Each scene shows the same named points in several views. A view is turned or mirrored, shifted and resized as a whole, has a little noise and may leave points out.
In the rows, zero is written as 128.

Scene 1
View 1
K_895: [98 114 131 143 126 93 121 115 108 126 143 138 147 84 152 146 114 160 91 130 125 170 131 143 147 109 116 108 96 129 117 143 132 139 147 125]
K_413: [104 104 157 137 160 147 72 159 104 119 165 109 121 120 132 107 147 106 116 131 117 143 160 124 163 146 127 83 111 127 105 162 131 135 144 127]
K_67: [119 112 127 123 121 126 134 124 94 131 134 119 124 99 135 114 128 120 124 130 135 153 141 128 158 119 120 109 118 144 131 103 138 131 146 131]
K_498: [103 155 122 160 152 137 90 110 136 112 151 129 148 131 126 124 122 151 128 123 104 117 142 142 155 108 133 123 131 146 118 147 123 131 141 134]
K_796: [111 151 147 143 140 135 114 111 116 119 140 116 154 131 151 124 132 150 125 139 109 131 161 156 152 124 123 123 123 141 100 108 139 154 160 134]
K_729: [98 145 121 144 164 157 83 112 126 111 149 120 128 126 92 113 125 126 143 112 112 112 137 128 166 99 140 128 133 162 133 136 123 124 131 128]
K_194: [100 123 117 136 132 134 113 113 109 123 139 121 126 100 131 119 118 125 115 128 130 146 143 137 160 102 119 118 130 151 134 117 129 119 137 138]
K_740: [110 145 148 141 160 149 99 131 112 118 145 118 139 137 124 112 137 136 145 123 101 124 149 134 153 131 131 121 111 144 110 136 130 154 147 124]
K_121: [97 146 151 142 151 133 106 126 107 113 138 112 143 132 162 124 132 144 122 139 104 145 167 149 145 133 112 120 114 136 102 135 124 153 151 138]
K_903: [104 129 109 151 145 134 93 109 129 121 154 132 133 106 107 122 114 134 121 116 121 126 126 131 163 96 135 118 130 150 136 144 127 114 134 129]
K_554: [94 137 120 150 157 148 76 116 130 113 154 119 130 124 119 119 123 123 121 123 116 125 145 137 164 106 131 115 141 150 125 149 123 113 138 141]
K_217: [101 154 109 142 139 136 128 122 111 112 120 124 117 136 153 108 105 132 158 116 97 145 148 114 140 124 108 143 128 151 143 132 97 134 128 147]
K_84: [90 158 123 148 159 136 102 102 120 110 139 132 139 119 108 128 112 155 138 113 105 124 131 138 153 95 134 141 118 159 129 136 118 139 135 128]
K_638: [106 156 107 166 129 100 120 94 140 119 143 156 163 114 147 144 100 184 120 121 102 136 125 141 136 101 126 132 111 134 127 153 116 140 138 129]
K_974: [114 139 141 156 137 112 114 121 122 122 150 140 160 120 149 135 121 170 116 129 105 142 139 143 142 128 124 113 99 126 104 148 131 156 151 122]
K_815: [84 138 141 149 166 139 70 127 119 108 155 116 140 122 140 125 132 134 108 131 107 142 160 146 160 120 121 111 124 137 104 164 119 135 143 139]
K_319: [112 123 141 142 144 138 97 125 116 123 156 119 138 115 126 117 134 131 119 130 118 130 146 138 162 123 131 104 121 139 110 132 140 135 150 124]
K_730: [144 114 138 124 119 138 143 145 95 137 137 123 119 124 131 95 133 117 157 127 118 137 141 104 147 149 126 104 106 135 129 110 140 147 149 116]
K_454: [116 135 127 153 138 127 101 113 128 122 154 132 150 119 124 126 123 149 120 126 115 123 134 140 156 110 134 110 121 138 117 137 137 135 145 123]
K_155: [90 158 140 158 168 150 71 114 136 106 159 111 151 142 136 121 133 142 120 133 100 117 164 154 161 114 129 120 138 142 100 148 121 134 146 141]
K_637: [110 144 137 139 137 127 130 106 107 121 136 127 147 113 127 127 121 156 130 126 115 137 141 145 152 110 127 130 110 150 119 106 138 154 153 124]
K_524: [110 113 123 145 139 120 98 129 118 123 153 134 134 103 129 124 120 136 116 121 119 142 128 125 154 118 128 102 110 134 125 158 127 129 141 123]
K_120: [113 137 125 140 126 131 126 118 112 122 135 117 134 124 156 117 121 131 127 138 115 145 155 138 153 121 113 119 129 143 126 112 128 132 146 140]
K_65: [109 139 106 145 134 147 100 105 132 119 148 112 128 122 132 110 123 117 126 131 125 123 151 139 170 100 125 118 157 153 134 112 130 104 141 147]
View 2
K_974: [96 119 126 127 100 120 109 87 87 139 137 123 95 126 139 129 118 123 159 139 109 177 122 83 81 124 156 152 125 113 156 124 129 106 138 174]
K_637: [76 134 103 147 119 101 126 106 116 129 148 125 85 112 133 118 123 100 171 123 117 145 135 79 127 116 141 144 115 91 151 136 113 127 133 147]
K_84: [84 163 135 147 124 135 137 114 139 112 132 114 58 119 115 131 124 112 130 139 134 137 137 104 119 121 133 138 143 98 138 136 96 153 116 156]
K_217: [61 161 116 146 164 166 109 130 107 131 124 111 74 133 148 120 118 110 145 142 141 128 114 164 132 175 125 129 112 65 138 128 118 115 129 147]
K_121: [78 153 107 123 115 150 122 96 108 150 146 124 82 133 127 128 120 88 134 130 105 159 105 85 94 155 123 161 99 98 161 138 153 89 133 153]
K_155: [85 170 117 109 105 148 157 103 153 137 122 116 78 157 97 132 141 115 86 127 127 160 124 80 85 147 121 154 115 124 143 145 147 112 113 156]
K_730: [46 112 106 119 161 114 105 148 107 151 139 113 121 147 157 76 117 92 189 93 107 135 85 107 161 155 158 124 140 87 161 136 132 88 189 146]
K_895: [130 118 119 134 87 88 83 86 68 133 143 132 89 117 174 119 99 99 174 130 137 183 110 92 69 94 143 147 154 110 159 150 100 110 109 161]
K_120: [77 147 85 130 135 113 114 115 110 142 132 123 96 140 150 113 124 97 157 118 137 147 116 119 118 150 124 136 101 91 148 148 134 101 126 137]
K_194: [88 155 95 129 130 98 115 123 126 131 132 125 81 140 159 105 119 76 150 107 158 142 104 116 121 126 117 131 136 98 149 170 105 116 111 125]
K_413: [82 148 130 84 110 150 120 132 133 167 138 120 97 177 132 88 119 72 113 90 111 161 50 79 97 149 132 161 175 135 176 165 145 69 153 151]
K_796: [71 144 88 126 112 114 135 94 123 143 141 123 94 127 119 122 133 102 148 122 108 158 132 71 112 140 130 151 84 99 152 135 150 105 133 148]
K_65: [79 163 82 118 137 98 142 131 154 129 111 112 91 163 136 108 142 100 116 105 173 138 126 125 128 146 113 119 121 109 133 169 117 122 107 121]
K_903: [96 151 127 128 123 103 131 129 140 118 114 116 82 149 142 111 128 108 123 116 161 148 121 116 110 116 131 124 171 122 136 161 87 139 112 147]
K_638: [111 131 127 149 106 110 104 85 82 112 114 121 82 118 150 142 120 151 153 161 140 175 154 125 75 120 150 132 130 100 135 121 104 139 106 178]
K_524: [101 129 132 115 112 115 107 123 107 141 127 120 94 153 154 103 112 100 141 112 140 162 91 108 96 121 144 136 176 118 156 156 107 109 130 156]
K_815: [98 167 128 108 99 157 132 105 130 147 134 121 71 154 121 124 122 91 99 123 127 161 95 86 75 139 119 161 142 123 159 155 133 102 113 155]
K_454: [91 133 116 121 109 101 131 108 124 129 125 119 95 144 131 113 131 117 138 121 133 163 127 92 103 116 144 136 145 121 142 144 115 123 133 158]
K_498: [88 158 125 123 115 130 142 107 139 124 115 112 80 148 116 127 136 129 111 132 138 155 136 101 99 134 133 139 135 118 138 141 117 135 116 163]
K_729: [72 166 135 128 134 136 153 138 170 115 119 108 70 148 113 107 134 107 107 113 144 128 121 107 136 130 127 129 168 115 137 155 95 146 124 144]
K_740: [63 147 131 121 128 151 141 123 139 139 138 114 85 140 111 110 130 104 132 121 99 143 108 78 124 144 140 152 134 107 153 129 136 113 154 162]
K_67: [74 132 85 130 137 84 105 131 112 143 148 124 97 136 167 90 114 70 181 93 138 142 95 103 141 127 128 129 133 91 158 163 112 98 139 123]
K_319: [87 138 113 111 113 111 129 117 129 145 134 119 98 153 134 102 124 94 135 104 125 155 102 79 111 130 138 142 144 124 156 156 130 103 139 145]
View 3
K_217: [103 82 107 136 137 86 149 98 149 188 149 183 160 104 155 150 126 123 106 156 125 148 80 121 134 163 115 137 118 128 134 129 84 144 117 164]
K_815: [91 147 117 156 154 111 123 124 106 194 117 139 133 135 139 94 142 95 150 139 163 138 98 131 145 185 133 107 95 145 124 73 167 143 127 140]
K_454: [119 140 125 121 133 115 134 142 120 178 96 135 124 141 110 98 147 106 128 116 138 161 97 146 164 158 123 96 98 146 153 114 111 131 139 142]
K_413: [51 153 140 165 145 119 151 126 108 188 122 119 151 148 125 91 159 37 102 139 149 132 110 148 143 184 97 104 119 133 101 78 191 139 170 126]
K_65: [132 111 114 104 132 129 125 112 125 191 151 122 131 126 88 84 135 122 138 177 98 156 61 131 135 145 112 123 96 130 133 109 109 156 141 129]
K_155: [94 151 109 141 135 111 132 132 88 208 126 150 133 106 115 94 141 133 170 146 143 136 90 127 173 181 136 100 80 147 132 87 167 152 116 141]
K_895: [134 118 113 131 174 113 94 130 166 155 78 108 102 169 148 114 140 81 104 86 170 187 120 154 134 168 143 107 135 156 149 100 114 109 149 154]
K_729: [105 143 140 145 113 118 147 138 86 194 127 160 160 127 131 77 143 123 157 167 128 138 63 139 127 157 89 110 77 126 148 113 83 149 133 130]
K_796: [105 127 104 132 145 104 118 149 116 180 119 132 120 103 120 128 149 126 129 98 133 176 117 161 192 172 145 106 136 143 169 130 168 140 143 148]
K_638: [152 114 110 106 150 90 121 131 155 178 74 166 109 143 138 128 134 134 131 89 165 174 112 124 168 167 152 93 92 168 163 111 72 108 97 172]
K_120: [117 101 105 125 148 109 127 116 145 177 143 131 131 118 120 125 139 112 106 138 114 170 95 142 155 159 126 132 135 133 137 125 128 144 146 145]
K_319: [100 139 131 135 137 120 137 138 111 179 115 119 129 139 114 97 149 85 118 129 132 159 99 156 158 165 112 106 112 139 139 110 143 140 156 131]
K_740: [76 141 127 153 124 102 154 148 90 191 127 159 156 108 134 114 149 106 126 127 140 145 103 154 170 174 104 109 111 132 151 124 145 147 143 141]
K_730: [75 103 133 126 120 104 176 137 141 164 135 138 166 122 113 138 156 58 49 124 99 169 110 170 162 152 78 123 152 114 144 160 117 139 186 140]
K_554: [108 140 130 134 133 124 134 121 104 195 128 140 140 136 117 74 139 107 151 165 134 136 72 126 132 165 108 105 76 137 124 88 118 147 134 133]
K_524: [108 132 138 130 149 112 140 129 140 170 91 128 132 163 130 100 144 69 105 120 150 157 101 143 135 165 108 98 104 144 131 97 106 123 150 143]
K_121: [86 123 97 153 153 98 126 125 123 186 133 144 131 102 142 133 139 112 122 121 145 161 111 145 171 185 140 121 134 140 141 110 176 144 138 153]
K_903: [133 133 137 120 129 122 130 129 118 180 105 135 134 154 118 78 139 106 137 149 139 154 71 136 120 152 106 105 81 139 142 100 71 134 137 136]
K_67: [115 102 120 126 145 121 123 128 149 153 135 101 133 141 122 111 147 81 84 132 110 185 89 169 133 147 103 134 151 122 147 141 113 138 181 133]
K_498: [116 142 127 125 124 111 140 140 99 195 115 157 137 123 112 94 142 127 153 145 134 148 81 131 162 161 118 100 77 141 152 109 109 146 123 141]
K_974: [113 133 114 132 150 95 132 144 136 174 83 146 119 135 132 131 143 98 113 81 163 169 130 146 186 177 144 93 117 157 158 112 139 120 132 159]
K_194: [130 110 116 122 150 121 113 118 141 169 135 110 126 143 128 96 135 105 119 148 122 173 75 153 117 151 111 127 121 130 141 118 103 142 156 137]
K_637: [123 121 113 131 136 108 117 157 120 168 119 137 130 119 139 121 144 129 125 104 134 185 100 164 160 160 124 119 132 136 178 147 109 137 149 147]
View 4
K_895: [88 175 123 135 97 127 80 112 150 214 132 154 108 177 175 160 73 122 79 189 117 145 127 134 112 169 112 174 132 133 101 137 158 82 203 152]
K_67: [107 147 165 115 117 160 59 114 130 150 101 181 117 134 113 157 73 145 97 133 113 124 118 182 91 169 112 153 101 154 141 150 114 98 203 125]
K_974: [125 172 97 167 104 114 103 155 137 183 125 172 126 156 180 158 95 86 82 147 95 169 109 117 125 128 107 165 137 146 126 140 163 92 173 159]
K_319: [121 129 146 145 113 134 82 135 134 156 113 165 116 147 139 151 92 127 97 110 97 132 127 122 99 123 111 131 98 144 157 116 144 100 151 153]
K_903: [126 131 156 114 118 108 89 101 166 178 120 172 113 159 145 142 109 109 95 146 133 109 112 129 88 114 155 106 101 160 155 97 106 112 153 196]
K_796: [150 188 116 195 126 138 84 179 104 158 126 177 136 139 135 163 95 112 99 104 114 149 112 117 101 151 126 138 114 157 149 151 141 99 147 133]
K_120: [130 187 152 151 133 130 78 145 122 153 117 179 129 145 114 165 103 140 100 136 130 141 98 146 108 138 126 145 114 161 156 149 111 94 186 133]
K_498: [151 161 128 154 125 93 103 146 147 170 127 173 131 164 149 153 119 91 95 128 130 133 102 98 108 106 150 113 116 159 165 103 119 106 137 189]
K_84: [159 165 103 138 122 103 111 134 159 162 118 167 126 162 125 142 103 70 91 134 149 124 108 114 109 151 157 114 111 159 151 101 84 124 147 202]
K_413: [104 104 166 130 103 122 83 144 128 126 88 130 101 165 117 150 91 155 105 93 68 146 146 100 145 101 60 153 103 102 184 89 167 86 144 140]
K_637: [144 175 103 156 118 147 89 144 131 167 118 182 130 137 134 152 82 85 89 128 123 137 113 143 94 180 131 138 113 164 124 145 117 111 171 156]
K_454: [133 143 121 144 111 128 90 134 144 173 119 186 123 147 168 148 95 87 84 127 99 138 114 134 98 123 131 129 110 162 136 124 140 110 156 178]
K_815: [129 156 140 158 111 88 95 153 134 162 122 130 115 184 125 155 108 132 105 120 123 140 132 70 132 116 107 135 109 115 173 91 144 87 133 167]
K_554: [137 137 166 132 126 94 89 125 148 159 116 156 118 172 124 144 118 130 109 120 133 116 118 97 101 97 143 105 97 144 181 85 109 101 133 177]
K_740: [153 142 113 152 118 120 105 168 134 122 98 167 127 142 113 150 101 89 96 90 98 151 117 115 129 130 102 134 104 142 171 113 122 111 142 162]
K_524: [103 129 147 110 106 111 92 110 161 172 108 160 112 161 154 150 94 118 89 154 99 141 119 133 119 112 111 147 118 139 143 112 137 96 178 173]
K_217: [149 199 137 119 148 93 114 145 153 119 98 172 139 155 83 166 121 109 103 155 149 156 73 154 150 131 132 145 123 165 177 130 52 108 204 156]
K_121: [140 192 119 183 120 116 93 179 115 144 120 152 133 160 117 162 100 123 102 115 116 162 113 103 138 152 100 164 125 132 158 131 140 90 162 128]
K_638: [131 202 94 151 118 86 118 133 161 211 142 188 133 171 190 159 116 66 76 195 134 159 82 124 116 122 155 145 144 173 114 137 123 99 188 187]
K_194: [117 162 171 123 123 130 66 111 140 172 119 167 117 157 113 154 91 147 101 145 140 113 115 147 91 153 142 130 102 153 147 127 103 96 181 151]
View 5
K_554: [114 152 100 112 99 139 117 117 113 131 125 129 124 132 141 129 147 130 133 144 136 121 161 146 97 147 134 124 102 132 117 124 127 153 148 150]
K_498: [124 146 116 123 101 149 130 134 115 123 113 127 135 137 122 116 114 113 127 150 127 123 137 128 129 139 154 133 109 119 148 111 128 147 146 138]
K_120: [165 168 148 131 112 148 98 143 128 121 143 125 122 118 102 102 133 136 156 146 143 144 134 157 114 128 135 128 130 89 143 136 75 201 152 132]
K_413: [129 157 94 93 118 115 145 159 101 90 163 172 133 131 139 109 173 164 162 190 144 166 187 182 81 165 96 119 128 76 86 92 115 164 135 159]
K_155: [118 148 114 135 84 136 141 136 88 102 111 157 138 159 119 138 123 118 138 188 127 123 146 132 119 163 148 134 100 122 144 118 126 166 172 144]
K_454: [159 155 110 114 104 130 127 151 122 129 111 126 135 126 116 88 117 129 142 141 128 149 145 145 126 128 133 132 120 100 143 119 120 140 140 129]
K_815: [123 162 111 119 94 145 131 154 91 88 129 132 147 142 136 128 137 144 140 184 130 139 150 162 102 175 123 126 108 116 124 94 122 166 154 158]
K_65: [133 161 126 124 95 134 87 100 131 157 123 130 106 131 119 116 149 120 150 120 145 116 155 143 100 123 135 122 114 122 123 166 102 178 167 131]
K_84: [133 134 127 125 128 151 111 141 137 137 115 98 137 127 141 122 116 134 108 146 128 114 118 136 139 133 164 139 112 133 156 103 124 152 128 120]
K_638: [163 167 141 130 92 188 118 165 125 112 106 70 156 110 96 79 81 101 125 116 124 143 95 142 146 137 155 126 120 111 182 104 110 151 134 143]
K_524: [151 166 107 93 114 144 124 160 128 120 139 107 140 108 126 79 137 140 147 128 133 160 152 172 104 135 115 122 123 91 119 100 118 140 118 146]
K_796: [176 151 142 141 109 123 119 161 113 110 120 155 137 142 95 105 114 144 156 185 126 147 125 145 136 143 146 143 125 91 161 130 85 191 164 112]
K_740: [138 125 124 123 136 123 137 157 128 110 143 160 130 141 132 118 134 145 134 190 135 136 147 140 130 139 154 138 124 90 136 96 106 174 133 122]
K_729: [111 125 109 108 128 134 113 112 139 155 126 127 115 130 160 133 147 134 112 146 138 103 157 131 121 124 150 137 106 133 123 117 132 144 125 127]
K_67: [184 167 138 112 130 125 76 150 146 145 153 120 121 102 115 80 155 174 163 130 146 160 143 183 106 115 112 126 145 80 120 140 73 188 131 112]
K_903: [130 158 103 100 101 153 116 132 125 140 117 92 134 117 139 107 132 129 125 114 132 132 145 148 111 133 129 125 108 130 127 112 137 128 130 143]
K_217: [120 151 163 134 142 189 99 126 157 113 173 103 111 103 126 114 131 104 132 141 160 118 125 145 132 131 173 119 130 92 155 108 71 215 123 155]
K_974: [172 162 123 120 104 148 145 192 111 93 124 122 157 121 93 73 95 129 147 161 121 173 124 152 138 146 136 135 127 77 160 93 106 151 130 135]
K_194: [162 168 131 114 113 144 79 131 132 144 131 101 123 110 128 103 145 156 153 120 142 141 137 171 101 133 121 124 125 114 124 138 92 179 145 128]
K_895: [193 189 128 105 101 158 104 200 113 108 121 71 162 100 103 63 110 160 152 124 125 182 114 195 109 148 100 124 133 94 145 100 103 152 130 137]
K_637: [183 144 140 129 130 128 101 169 138 131 117 116 141 123 111 94 110 157 141 154 127 146 113 150 145 124 148 143 132 98 157 116 93 170 135 98]
K_730: [170 139 141 106 165 112 119 161 172 134 185 162 106 98 111 72 157 145 168 155 154 163 168 162 122 99 134 125 158 34 119 122 65 189 105 113]
View 6
K_730: [130 128 135 116 175 149 85 132 139 121 85 112 137 78 83 57 111 135 116 92 133 154 175 168 79 144 137 90 107 169 125 203 128 101 185 104]
K_815: [146 131 160 157 129 138 119 137 117 104 110 128 113 134 164 132 201 152 132 133 121 111 147 138 79 133 178 120 116 143 129 155 149 105 129 121]
K_155: [161 120 146 153 117 112 120 154 119 107 122 119 110 129 181 137 205 140 127 103 118 116 134 141 77 114 169 126 103 114 139 139 156 87 143 116]
K_554: [121 145 145 140 125 129 110 150 128 104 110 110 95 129 152 122 200 160 128 136 133 124 128 135 72 103 145 97 96 126 151 160 148 115 147 109]
K_194: [121 138 142 135 158 120 112 149 125 116 82 131 122 116 117 98 171 159 107 159 162 158 141 128 80 110 144 103 103 151 143 189 176 137 152 105]
K_413: [127 155 165 136 144 158 91 131 139 97 92 119 76 118 152 107 161 149 137 120 109 96 182 159 84 164 187 107 128 175 117 163 123 103 147 125]
K_895: [138 157 183 165 183 142 130 119 99 127 98 184 157 100 115 92 149 169 107 161 142 154 136 111 73 140 170 133 111 160 122 183 178 135 113 129]
K_84: [137 109 128 150 131 131 130 143 120 108 128 126 164 105 118 114 207 161 140 139 137 141 118 109 69 103 136 109 85 107 145 166 145 106 143 101]
K_121: [171 104 152 150 144 128 124 138 120 120 106 137 151 120 148 115 177 127 110 105 131 137 159 150 90 143 178 130 123 154 114 172 162 93 146 117]
K_454: [138 148 156 149 151 122 111 144 117 120 117 144 129 96 132 97 157 159 126 121 122 139 124 125 66 113 148 119 90 120 145 161 161 103 144 115]
K_796: [174 104 140 140 157 103 119 157 123 123 103 139 144 98 145 111 153 129 108 95 132 151 145 133 88 131 166 137 108 139 134 163 179 81 156 117]
K_729: [116 123 121 130 121 134 107 153 137 97 122 95 112 110 126 113 204 164 150 137 134 128 126 125 68 102 129 90 81 113 153 163 135 104 156 96]
K_319: [133 144 150 134 152 130 107 144 131 111 101 129 107 102 136 97 154 152 126 123 123 130 147 129 81 133 163 116 101 149 138 166 153 103 148 116]
K_67: [126 137 142 120 179 124 103 143 135 120 72 131 128 96 96 74 135 148 106 144 158 166 160 134 85 134 148 105 106 174 135 201 171 128 163 106]
K_524: [119 163 170 152 157 156 107 122 113 113 105 142 125 107 118 92 161 167 125 141 128 130 140 135 66 128 154 106 102 147 131 179 144 124 138 120]
K_65: [124 144 133 129 138 103 103 168 125 117 91 106 94 122 145 108 182 149 99 129 160 154 125 144 73 84 129 96 95 130 163 174 172 123 170 99]
K_498: [142 131 145 157 128 123 117 145 110 114 127 127 134 112 148 118 194 156 127 114 125 131 116 131 64 101 144 115 93 105 146 155 152 99 146 113]

In a view up to two points have been moved. Name them for each view, in the order of its rows, or write -.
view 1 | -
view 2 | K_895
view 3 | K_796, K_498
view 4 | K_454
view 5 | K_638, K_903
view 6 | -
